Each scene shows the same named points in several views. A view is turned or mirrored, shifted and resized as a whole, has a little noise and may leave points out.
In the rows, 128 means zero.

Scene 1
View 1
<319>: [166 166 170 161 128 122 146  99 118 156  89 130 111 177 119 164 162 133
  96  88 147 154 125 107 153  62  96  64 149]
<242>: [117 118 122 193 154 135 110 116 103 123 121 126  71 158 127 109 155  96
  86 116 160  98  91 126 138 125 135 103 138]
<251>: [ 94  97 142 155 114 106 103 124 159 108 107 122 108 160 109 173 154 104
 142 137 152 138  62 169 122 167 129 111 161]
<190>: [114 106 116 165 161 113 137  72 113 123 133 131 136 136 104 107 155  99
  85 112 152 150 151 131  96 140 106 163 148]
<254>: [132 126 139 142  95  95 124  99 177 115  89 151 142 165 122 200 140 112
 150 127 141 146 107 174 126 127 114  99 138]
<11>: [132 130 134 192 141 118 113 106 126 135  94 131  85 161 128 128 162 102
 102 106 142 105  96 124 136 103 128  96 133]
<205>: [128 136 133 169 145 130 119 108 110 126 115 134  95 166 120 133 152 104
  90 109 158 119 110 127 139 113 119  98 143]
<318>: [131 123 103 157 116 109 125  92 142 109 118 167 132 153 140 164 120  98
 115 127 165 117 131 177 121 137 126 112 109]
<278>: [136 113  95 192 147 129 137  90 112 117 133 152 100 143 145 106 130  97
  84 122 165 103 134 149 125 122 134 118 105]
<222>: [145 119 115 170 121 115 146  90 136 120 118 154 124 150 138 148 130 111
 109 122 160 131 130 161 127 117 122 105 114]
<252>: [ 82  91 105 171 167 135 126 118  65 114 177 122  88 137 118 103 136 102
  55 130 214 131  97 153 111 196 133 132 147]
<257>: [148  93 175 171 120 137 172 111 159 118 117 101 111 157  98 143 166 136
 140 139 126 191  91 130 148 103 109  97 169]
<144>: [143 136 132 174 133 117 127  93 135 128  99 142 111 162 126 143 151 107
 108 108 141 123 123 133 134  96 116 102 131]
<111>: [153 121 149 171 119 119 162  98 134 135 111 131 118 154 126 155 145 134
 110 116 157 164 115 142 136 104 112  87 136]
<82>: [156 114 134 177 137 139 173  92 117 124 136 134 114 147 126 121 139 125
  94 125 159 157 137 135 138 102 115 103 130]
<76>: [124  94 134 194 122 102 148 112 118 137 123 124  97 138 139 150 140 132
  99 123 185 148  78 164 121 153 131  90 129]
<147>: [150 139 154 117 117 131 182  95 111 125 146 142 154 162 111 182 128 144
  93 120 187 204 153 154 136 118  90  89 148]
<162>: [138 131 107 187 124 108 108  98 145 122  92 160 101 159 147 145 138  92
 115 113 145  85 112 155 129 110 134  98 106]
<105>: [116 114 137 161 120  90 132  97 131 136 109 133 131 148 122 171 148 120
 109 114 170 156 103 162 108 151 114 112 142]
<322>: [134  89 143 169 120 112 169  93 145 121 127 123 133 139 115 149 146 130
 121 134 155 182 114 158 116 137 113 120 146]
<213>: [117 126 133 153 110 106  97 110 166 110  90 144 118 169 120 177 147  95
 143 126 138 116  91 163 130 131 125 104 141]
<22>: [139 129 169 143 127 129 150 105 135 127 115 118 126 168  98 161 160 129
 117 118 146 181 116 127 139 105  98  97 170]
<129>: [153 103 146 202 134 120 175  97 119 144 121 117 101 140 130 123 153 138
  96 117 159 163 106 132 130 105 119  96 134]
View 2
<251>: [163  81 110  99 128  76 115  94 128  52 108  61 159  76 143 135 137 106
 155 143 128 147 134 120 114 106 184  55 131]
<322>: [140  70 144  94 110  98 132  71 169  85 137  58 131 100 152 108 144 132
 111 172 127 128 123  73 103 174 127 110 108]
<162>: [ 88 131 116  98  96  65 125 172 171 108 125  73 114 114 150 129 107  97
 150 114 159  69 140 106 122 135 129  24 134]
<205>: [102  98 106 116 109 108 138 144 153 128 147  67 129 119 142 142 133 110
 149 101 173  98 131 112 135 153 152  75  67]
<82>: [105  93 125 103  91 121 144 110 192 125 168  62 110 134 147 109 139 122
 123 146 159  93 133  68 119 194 120 112  71]
<144>: [ 89 109 136  96 102  96 146 151 177 123 132  63 115 124 142 143 128  97
 133 101 164  95 128 101 119 162 135  73  94]
<76>: [116  96  94 113 128 112 116  94 127  79 139  92 147 118 162  88 153 155
 139 158 127  90 110  98 129 167 141  60 110]
<278>: [ 97 112 100 122  89  81 118 140 167 152 171  63 102 108 163  95 103 134
 156 143 181  44 145  93 127 158 111  59  87]
<105>: [131  76 129 111 126  82 128 107 138  90 122  83 152  92 147 133 130 141
 108 146 129 132 104  98 125 152 118  70 117]
<257>: [131  78 153  62 108 140 151  66 189  63 124  40 124 127 137 121 183  87
 131 135 128 146 132  82  90 180 188 137  89]
<190>: [128  54 158 120 107  65 129  94 149 176 153  32 117  66 166 123 100 152
 120 140 181 100 129 104 114 156 101 118  60]
<319>: [ 67 104 147  89 113 148 180 161 188 108 124  87 128 166 119 179 167  88
  95  68 149 133  95  90 132 203 137  98  68]
<111>: [104  97 133  93 106 121 149 116 182  87 135  79 128 137 138 128 153 112
 109 133 134 119 115  75 118 188 130  92  99]
<22>: [129  71 145  93 115 126 161 104 178  88 133  62 139 122 122 162 158  95
 106 118 142 165 116  84 116 175 153 123  73]
<11>: [ 82 115 124  95 115 104 135 149 148 121 122  60 120 123 151 131 141 101
 159  85 167  78 127 127 121 151 163  60  90]
<213>: [136 101 125  91 110  63 129 142 163  65 104  66 141  91 131 158 119  82
 142 122 136 136 137 108 115 113 159  40 143]
<147>: [143  62 118 128  99 126 164 109 202  90 174  99 148 132 111 158 135 126
  62 167 133 178 108  32 138 203  88 122  70]
<222>: [111 106 120 105  92  81 132 136 186 104 149  75 117 114 144 120 114 117
 121 152 148  94 133  73 120 163 104  64 118]
<318>: [130 103 107 117  91  53 121 147 180  98 147  81 129  94 139 131  90 116
 124 162 146 101 140  75 128 138  97  39 136]
<254>: [141  94 145  85 104  64 139 132 183  49 102  77 144  96 124 164 122  86
 104 144 115 159 126  79 109 133 129  54 161]
<129>: [ 89  98 133  91 113 135 140  94 163 111 143  69 117 140 162  92 166 137
 126 136 144  81 112  88 112 201 137 106  81]
View 3
<318>: [141 130 147  99 154 118 129 109 170 137 108 128 175 117 121 159 134 122
 111 152 130 160 147 124 128 126 115 159 114]
<147>: [169 110 142 120 127 144 121 117 171 131  89 155 145 172 115 130 157 132
 152 101 149  98 170 109 114 118 124 121 145]
<129>: [138  99 129 133 125 155 138 116 152 127 112 147 116 103 124 149 141 105
 146 121  99 137 110 137 106 133 133 114 150]
<251>: [137  84 156  91 159 152 128 138 175 145 155 116 175 116 147 204 133 139
 148 121  97 170 161 151 127 126  99 153 132]
<242>: [124 137 116 102 148 144 137 120 153 131 142 106 142  72 116 172 125 107
 152 124  94 128  95 163 126 144  94 142 125]
<257>: [144  72 145 130 122 175 141 157 137 131 123 155 141 123 144 149 135 129
 171  91  82 156 153 128 122 139 113 103 151]
<222>: [139 124 139 113 142 129 134 112 159 132 104 139 156 112 121 147 137 116
 120 142 120 153 134 124 122 129 123 142 124]
<205>: [129 140 117 106 144 150 129 124 149 133 129 122 152  99 117 161 136 120
 143 112 104 118 116 146 128 134 105 143 131]
<82>: [152 116 131 126 127 141 138 118 145 123 101 142 129 112 115 130 135 107
 148 121 117 130 120 122 118 138 117 119 137]
<76>: [136  88 143 112 143 143 137 104 192 135 127 130 129 106 126 185 147 112
 144 139 111 147 125 159 103 123 127 130 139]
<190>: [180 115 136 115 143 131 107 103 121 116 133  95 130 113 133 159 108 106
 130 121 126 125 111 100 120 137 112 164 157]
<252>: [180 107 142  91 156 116 126  87 189 117 149  67 109  94 107 191 121  93
 176 137 140 104 101 159 111 145  78 153 132]
<278>: [143 141 129 110 145 118 137  99 152 123 112 113 139  81 108 147 122  96
 126 152 120 145  98 134 123 143 107 148 117]
<22>: [148 101 133 122 129 169 123 141 141 133 119 146 149 141 135 151 142 135
 156  86 106 120 153 120 122 127 117 123 155]
<322>: [163  76 157 122 133 145 128 121 157 128 117 136 137 130 139 160 133 118
 143 123 114 155 148 117 112 129 124 130 150]
<111>: [133 108 132 124 129 155 134 126 157 135 106 156 146 123 126 148 148 124
 138 115 107 137 138 130 116 124 131 121 141]
<162>: [108 149 126 102 151 135 136 117 152 141 119 133 177  85 124 163 133 120
 104 147  99 166 119 141 132 130 120 156 112]
<254>: [129 105 152 103 149 149 124 137 162 149 118 153 195 140 145 170 145 147
 113 124 108 173 180 121 129 115 127 151 130]
View 4
<252>: [182  68 141 127 144 143 177 140 127 127 108  99  84 102  80 106 152  89
 196 131 132 174 104 120 127 150 100 128  80]
<76>: [116  96 128 130 161 164 129 143 129 123 133 129 105 109 117  97 144  90
 171  99 129 145  76 106 112 130 169 131 127]
<105>: [109 111 120 121 141 157 118 141 134 126 123 127 111 132 145 104 135 100
 154 130 128 118  88 118 115 118 153  98 126]
<144>: [114 143 111 108 125 132 110 133 107 148 158 118 135 119 152 113 118 117
 161 104 118 146  96 129 146 114 147 126 143]
<147>: [ 89  93 128 128  70 112 128 165 115 148 141 164 104 135 143 113 136  82
  93 113 106 116 103  76 127 115 148  95  96]
<322>: [102 104 118  99 132 127 105 129 133 125 128 130 125 124 124  97 123  90
 133 115 122 139  78  89 103 138 164  91 114]
<251>: [133 127 143 121 154 185 117 114 142 128 126 125 136 153 119  72 115  96
 169 150 154 144  81 134 131 114 186  87 121]
<11>: [125 145 114 113 144 145 120 132 102 152 160  99 137 113 147 106 117 116
 189  97 129 164  94 143 153 112 147 150 148]
<319>: [ 64 138 109 129  95 121 118 160  91 176 164 118 134 134 190 108 106  93
 133  79 120 141  98 109 156  90 159 156 139]
<111>: [ 91 119 118 116 120 130 110 144 113 144 152 134 127 121 144 104 123  94
 137  91 117 140  85  97 128 120 169 123 132]
<257>: [ 82 120 125  96 122 119 102 119 120 150 142 117 155 145 128  72  87  74
 123  96 141 171  73  80 122 128 196 110 111]
<205>: [130 128 122 121 123 137 134 140 105 154 150 108 126 120 141 106 121 106
 173 107 127 161 102 131 154 115 136 139 126]
<190>: [135 108  99  80 128 100 122 125 124 132 114  86 117 114 136 124 123 110
 160 135 115 146 104 117 114 145  90  95 104]
<254>: [104 147 126 115 125 166  90 127 132 128 149 160 139 147 149  97 125 114
 137 139 125 108  85 127 132 102 189  71 144]
<242>: [150 125 126 119 146 145 143 131 104 150 149  92 127 107 120 102 124 108
 201 101 133 183  97 139 153 126 134 155 126]
<222>: [125 127 116 109 126 135 107 138 115 129 158 146 122 103 127 119 142 120
 153 107 105 132  92 118 130 128 150 108 140]
<318>: [147 134 122 114 130 151 110 135 121 121 157 155 117 107 123 122 152 130
 165 128 106 123  99 136 137 125 145  92 142]
<129>: [ 94 105 110 107 139 118 117 144 112 140 145 111 122 103 133 104 123  88
 153  72 119 161  78  88 114 138 158 144 126]
<213>: [129 153 131 117 137 174 103 119 127 134 151 138 144 144 140  91 119 119
 165 141 136 132  89 146 147 103 179  90 145]
<22>: [ 86 119 123 114 100 122 117 138 115 159 138 121 138 151 154  90  99  82
 121 113 133 147  93  97 137 110 164 109 109]
View 5
<76>: [112 142 127 124 139 172 118 162 139 107  99 162 128 124  74 199 132 121
 123 127 135 139 106  97 129 138 160 126 142]
<322>: [110 107 127 111 132 191 119 145 115 100 143 163 129 125  96 162 132 120
 140 101 128 138 109  82 130 147 145 120 152]
<254>: [ 88 134 119 111 111 139 131 165 115 103 142 125 124 103  99 137 126 139
 157  77 117 172  99  87 137 163 151 155 142]
<213>: [103 143 110 130 122 132 119 149 124 105 117 120 137 102 107 149 116 144
 145  87 124 169 107  90 127 159 158 175 129]
<162>: [138 144 136 138 139 134  96 165 122  97  81 112 120 116 101 146 132 167
 136 103 125 159 104 108 128 126 162 164 122]
<22>: [122 125 127 105 112 149 115 107 113 108 168 177 143 120 110 153 140 110
 146  94 108 149 104  96 123 131 150 138 134]
<252>: [155 129 122 153 151 176 133 121 145 107  68 158 145 121  91 208 104  97
 106 174 156  78 143  87 142 129 119 144 145]
<251>: [ 88 140  92 133 130 157 127 140 136 111 116 139 151 101 101 182 104 122
 134  98 138 159 115  74 121 175 159 170 135]
<205>: [151 143 133 131 133 133 102 118 127 106 107 151 138 121 107 163 132 130
 129 120 123 136 111 109 124 115 153 158 121]
<129>: [139 124 144 113 142 183  91 137 120 102 124 182 127 140  89 177 152 128
 127 113 121 140 100 107 117 111 165 113 136]
<222>: [133 126 146 126 130 160 113 163 115  94 108 135 118 119  96 143 137 143
 137 108 119 142 107 100 142 125 142 132 142]
<242>: [160 144 126 149 150 147  89 120 135 105  77 149 146 123 106 182 125 136
 114 130 134 133 119 106 116 113 161 164 116]
<190>: [153  85 136 121 156 173 111 116 109  97 126 138 113 141 113 152 121 126
 144 129 153  90 128  87 126 133 122 154 139]
<318>: [125 131 137 133 125 147 129 175 118  94  96 112 116 108  96 137 124 147
 140 111 124 140 114  95 153 140 133 148 146]
<278>: [166 123 149 146 150 167  98 153 119  92  71 130 122 128 100 152 131 152
 122 131 131 121 120 106 137 109 139 140 133]
<105>: [106 129 125 107 131 149 131 152 127 106 130 144 115 122  87 172 128 121
 146 115 140 132 106  90 131 151 147 147 143]
<82>: [153 117 151 124 129 178 101 132 110  96 124 169 132 129 102 150 147 128
 129 113 111 132 111 104 134 107 143 115 142]
<144>: [142 132 139 122 133 138  97 135 116 101 120 140 125 125 108 145 140 147
 141 102 118 150 102 110 122 120 157 154 123]
<319>: [145 148 152  93 111 109  95 113 114 110 160 179 126 132 103 148 166 128
 148  96  96 160  85 128 117  97 168 139 115]
<11>: [147 143 130 130 146 137  84 129 128 105 101 145 133 128 106 169 137 148
 129 108 127 152 104 112 109 117 172 166 112]

Which points are out of place in each view (at most two, in the order of its rows)? Write - if all are in place.
view 1 -> -
view 2 -> <144>
view 3 -> <22>
view 4 -> <11>, <318>
view 5 -> -

Scene 2
View 1
<287>: [179 111 126 129 138 107 139 155  78 144 149 115 157  80 144 117  86  94
 111 113 134 117 148 162 101 134  91 119 152]
<238>: [167 113 158 168 137 148 121 112  82 134 109 113 132 110 123 120 104  98
  78  99 132 140 120 189  57  99 107 102 181]
<307>: [104  97 114  72  99  94 113 199 140 111 198 102 176 128 169 138  90  75
  63  63 141 161 123 181 108 139 117  95  97]
<85>: [214 119 156 138 166 134 139 143  57 135 133 124 149 103 137  78  88 104
 108 127 134 159 158 191  72 124  76 120 168]
<13>: [163 100 148 144 134 121 102 136  97 157 112 112 137 101 138 120 114 100
  91  77 125 151 147 195  88 147 129 115 150]
<99>: [149  95 131 126 123  84 105 158  80 166 119 125 146  53 139 139  99  85
  97  82 155 120 172 177 147 165 136 127 129]
<3>: [125 110 130 126 111 113 106 154 144 161 139 102 139 111 144 140 120  96
 121  70 105 130 138 170 113 163 132 110 138]
<244>: [190 147 155 113 166 128 150 177  68 121 167 135 154 114 134  68  78  95
 141 145 150 157 173 174 115 130  62 115 155]
<195>: [251 158 140 163 161 114 127 111  72 199  82 107 121  89 111  99  96  92
 140 117 108 131 138 154 107 150 144  98 132]
<149>: [168  89 113 109 122 102 116 164 124 147 163  90 165 111 170 122 102 100
  97  70  98 148 133 178  77 157 113 115 126]
<304>: [134 131 137 115 123 127 133 166 121 123 168 112 152 128 141 118  98  90
 110 100 128 142 129 167  99 126  98  98 144]
<9>: [155 116 135 148 117 114 107 128 101 155 111 106 135  96 127 146 101  82
  71  78 136 130 114 174  96 124 145  95 136]
<305>: [186 178 137 129 139 115 133 147 121 172 129 106 129 126 117 110  98  83
 153 112 111 135 127 145 134 149 139  81 113]
<219>: [132  70 151 131 126 127  86 147 115 140 126 109 145 114 157 120 126 105
  75  56 116 173 153 219  71 152 122 126 158]
<45>: [155 105 132 149 118 105 115 130  80 155 109 114 142  69 127 152  91  80
  70  87 151 111 126 168 109 122 135 104 143]
<217>: [145  85 131 143 118 127 110 133 121 144 135  96 146 110 150 137 117 105
  86  70 101 134 123 184  59 136 113 114 165]
<71>: [101 127 142  96 121 131 131 191 147 111 198 117 155 148 152 107 109  98
 136  99 119 153 151 175 109 144  78 109 151]
<204>: [164 136 139 142 139 127 146 147  96 145 145 119 142 101 128 112  98 100
 143 124 121 112 147 155 104 134  85 114 171]
<87>: [105 131 165 138 129 141 118 155 118 134 138 133 128 118 124 120 120  98
 134 101 134 136 159 182 119 138 101 115 178]
<316>: [122 103 126 119 112  92  98 165 137 173 137 110 141  91 148 143 121  93
 129  63 111 127 161 172 141 185 142 123 126]
<80>: [178 113 137 164 141 138 144 120  86 144 129 110 142  94 133 121 104 110
 120 119 110 106 132 163  61 117  78 118 198]
<332>: [150 107 114 134 120 114 141 149 117 144 161  99 156  93 149 138 103 102
 127 101 103  98 132 148  86 138  88 119 169]
<78>: [195 155 159 151 156 145 130 129 102 155 117 112 126 133 119  90 107 101
 137 116 108 153 136 175  84 130 110  96 158]
<91>: [ 88 146 149 120 108 108  97 167 148 163 132 125 123 115 118 144 123  79
 139  74 134 133 153 166 170 169 154  99 120]
View 2
<45>: [127 121 156 112 124 119 147 142 114 120 133 144 141 160  97 101 166 100
 123  94 121 118 126 134 134 149 152  99 139]
<3>: [132 113 118 111 123 162 148 147 104 117 138 138 137 145 111 106 148 105
 150 134 141 105 114 127 116 121 156 107 115]
<307>: [162 126 146  95 113 158 135 171 105 128 143 121 184 132  67  99 108  80
 168 137 165 140 110 145 103 116 130  84 129]
<85>: [131  97 128 133 160 109 146 161 107 124 135 103 157 154  79 167 112 113
 113 113  96 134 123 117 147 178 171 116 132]
<287>: [122 113 136 117 151 122 151 169 118 108 143 118 144 148  82 136 131  96
 121 108 126 127 126 114 146 145 153 114 138]
<195>: [133  89 128 116 145 104 162 166 109 106  87 134 110 169 134 152 155 125
 119  96 111  99 118  89 138 187 180 131 136]
<332>: [111 121 116 111 157 143 146 156 122 111 144 116 141 126  94 116 142  94
 126 131 125 122 127 108 137 118 152 111 144]
<238>: [125 111 133 125 142 115 133 118 107 144 122 122 155 147 101 126 149 116
 109 120  76 131 128 131 129 165 164  99 146]
<91>: [133 104 134 108  96 177 153 149 100 124 135 160 123 170 116 124 142 104
 156 138 153  99 117 145 113 111 139 129  98]
<217>: [132 120 111 119 145 140 137 131 106 126 139 116 161 128  99 100 151 108
 135 130 110 121 116 125 118 141 169  84 136]
<204>: [109 106 124 119 152 134 149 157 119 119 135 121 131 146  98 150 129 102
 116 128 112 124 130 111 143 133 150 131 137]
<78>: [131  93 117 120 143 127 144 146 104 134 103 120 136 152 118 162 126 122
 122 135  94 120 121 108 128 165 167 127 135]
<149>: [148 115 113 110 145 141 145 169 106 109 137 109 165 127  89 107 130 101
 154 128 143 122 105 116 116 143 165  87 131]
<304>: [132 112 131 108 134 147 139 156 111 133 132 121 155 138  89 135 115  96
 137 143 124 135 123 126 121 126 140 114 138]
<80>: [105 114 116 124 167 121 143 137 120 124 135 112 140 135 100 134 147 109
 102 123  87 128 133 107 146 146 164 114 152]
<9>: [137 116 146 109 119 126 142 136 107 128 118 142 146 155 107 102 161 107
 133 108 117 117 120 132 120 151 155  95 140]
<71>: [131 109 116 113 134 173 137 160 106 133 150 113 160 132  80 147  93  93
 147 167 133 135 120 134 118 107 136 119 120]
<244>: [127  95 138 125 152 123 150 182 112 123 138 108 147 160  71 192  87 101
 117 125 114 139 128 119 149 155 146 140 129]
<87>: [115 103 124 127 127 157 143 133 105 137 150 133 137 158  97 146 129 108
 126 143 109 120 128 142 130 124 148 126 113]
<99>: [131 112 148 122 123 132 161 166 109  98 158 144 136 175  85 115 156 101
 137  87 150 105 117 139 142 144 159 107 107]
View 3
<217>: [114 154 129 133 150  87 112 139 103 138 165 108 131 127  96 163 107 146
 149 178 100 125 129 120 117 178 125 116 151]
<71>: [ 70 125 144 185 153 115 126 187 127 104 130 149 123 128 121 153  94 149
 165 165 130  85 121 115 123 145 123 155 142]
<78>: [124 153 127 109 124  95 142 167  97 120 138 109 114  95 119 186  98 107
 130 159 132 130 133  89 140 121 109 130 114]
<99>: [143 137 152 136 123 140 104 130 110  97 177 142 105 103  96 121  99 120
 101 154 113 133 112 126 100 161 186 116 153]
<287>: [120 128 141 161 119 129 118 138  96 135 153 115 110 106 116 155  93 106
 114 159 126 123 128 127 117 160 146 131 116]
<238>: [152 152 137 108 131  97 135 133 103 144 164 105 112 122 120 175 129 128
 143 170 127 138 148 116 134 164  95 118 127]
<85>: [136 146 154 145 112 107 144 161 102 148 134 111  75 109 130 182  95  91
 112 172 129 145 130 122 135 155 110 138  97]
<195>: [149 155 121  85 104 103 124 143  74 119 152  92 118  69 101 178  85  77
  89 144 128 151 124  80 130 107 154 114 105]
<305>: [111 131 125 116 128 109 113 161  93  98 142 118 146  87 105 161  92 108
 124 134 144 112 121  77 127  90 156 136 120]
<304>: [100 125 145 160 144 110 117 158 111 123 143 130 130 127 117 155 108 136
 151 158 135 100 128 115 124 141 129 146 131]
<219>: [122 168 154 127 157  80 121 163 123 119 160 134  97 137  93 155 108 153
 143 188  92 139 113 123 113 182 131 121 167]
<244>: [113 124 158 173 109 134 147 179 113 124 121 136  77 103 142 169  87  89
 115 156 148 119 125 119 133 133 123 156  93]
<13>: [138 157 145 115 139  95 121 147 109 118 162 121 107 116  98 157 107 129
 126 171 109 140 120 112 117 160 138 118 147]
<307>: [ 93 113 182 187 175  91  78 155 126 128 146 144 136 167  91 126 117 165
 153 159 125  97 108 127 101 149 172 163 157]
<332>: [ 94 131 114 166 130 123 114 135  91 133 158 107 143 103 109 159  89 127
 139 165 114 102 134 122 118 172 135 122 131]
<45>: [158 133 145 120 130 123 102 108  99 127 183 116 128 116 102 137 126 127
 123 152 127 133 135 123 112 160 154 115 142]
<204>: [110 131 120 150 115 136 135 149  97 119 149 118 122  91 125 165  91 109
 131 157 132 111 136 115 129 149 122 127 115]
<80>: [123 144 111 139 115 120 139 132  89 147 158  96 121  96 124 179 100 111
 134 171 120 124 149 122 132 176 101 113 114]
<316>: [101 143 134 139 145 118  99 153 110  80 164 142 131 102  82 127  84 142
 125 157 103 112 103 108 100 147 188 120 170]
<91>: [108 134 131 120 147 133 111 162 124  52 166 161 143 101  97 122 106 154
 145 141 130  97 113  93 111 118 170 124 174]
<87>: [113 143 128 134 134 133 142 165 124  88 156 147 112 103 126 152 107 140
 152 163 129 105 133 113 127 152 114 124 149]
View 4
<217>: [213 114 116 100 156 145 122 126 126 180  97 156 142 128 155 124 145 123
 144 144  86 123 104 138 153 150 142  96 114]
<80>: [173 164 125  95 128 120 141 120 122 177  68 109 165 127 148 134 160 133
 144 125 111 114 125 130 132 171 147 102 101]
<149>: [182  93 100 111 152 120 125 123 120 179 141 153 127 124 168 119 117 118
 140 140  93 129  85 116 155 127 121 100 122]
<304>: [172 113 123 110 131 115 136 120 145 168 123 131 133 110 132 117 145 115
 113 126  77 144  88 131 128 131 135 145 113]
<9>: [203 134 151  81 151 122 111 116 128 161 122 183 153 140 163 113 139 111
 107 139  78 132 137 147 137 141 146 111  97]
<78>: [171 165 165 120 146 104 153 118 140 186 112  96 158 125 137 118 151 103
 115 146 112 127 130 132 172 146 130 126  80]
<244>: [108 155 138 105 107  73 143 127 126 170 128  71 124  83 121 105 151  85
 131 113 101 130 105 110 124 139 118 133  90]
<195>: [157 190 171 101 145  70 152 111 119 180 143 122 187 162 179 109 130 106
 106 146 139 116 178 116 172 146 127  97  65]
<307>: [181  57 101 102 142 125 107 123 137 154 161 187  98 102 149 111 115 108
 113 125  45 156  51 133 119 104 127 142 137]
<305>: [164 141 147 119 137  78 166 110 152 174 163 129 174 152 151 105 131 116
  78 140 112 148 135 115 151 122 128 150  85]
<3>: [214  92  98 101 148 123 141 128 145 179 144 162 153 143 142  91 147 118
 117 146  88 142 120 117 147 130 140 122 106]
<99>: [177 117 105  56 126  93 109 138 113 160 163 179 141 133 156  65 148  92
 127 126  88 130 160 109 113 136 138  91  89]
<316>: [210  79  80  90 143 110 136 139 138 178 170 173 151 149 146  66 148 108
 119 145  91 142 137 102 138 124 136 111 100]
<85>: [132 172 156  98 129  96 124 126 109 176 100  88 128  93 143 122 144  88
 153 128 105 111 117 126 151 156 122  97  87]
<204>: [160 146 115  98 115  97 152 124 136 174 107 104 160 125 134 112 159 123
 124 121 108 131 125 116 121 152 138 127  99]
<13>: [199 131 138  90 153 123 115 131 123 178 125 151 140 125 149  98 149  94
 134 146  91 123 134 133 159 144 136  93  90]
<91>: [218  86 107  92 137 106 146 135 166 169 178 170 158 145 118  57 164 100
  80 143  76 163 143 116 129 115 144 154  89]
<87>: [197 120 120  93 128 121 142 138 155 175 114 119 145 110 101  83 183 100
 119 135  81 142 127 128 128 146 146 140  92]
<219>: [220  99 121  95 165 150 103 141 124 184 119 155 113 105 135  95 153  85
 156 156  74 123 108 137 171 143 134  86 102]

Which points are out of place in each view (at most two, in the order of its rows)? Write - if all are in place.
view 1 -> -
view 2 -> <3>, <85>
view 3 -> <316>
view 4 -> -
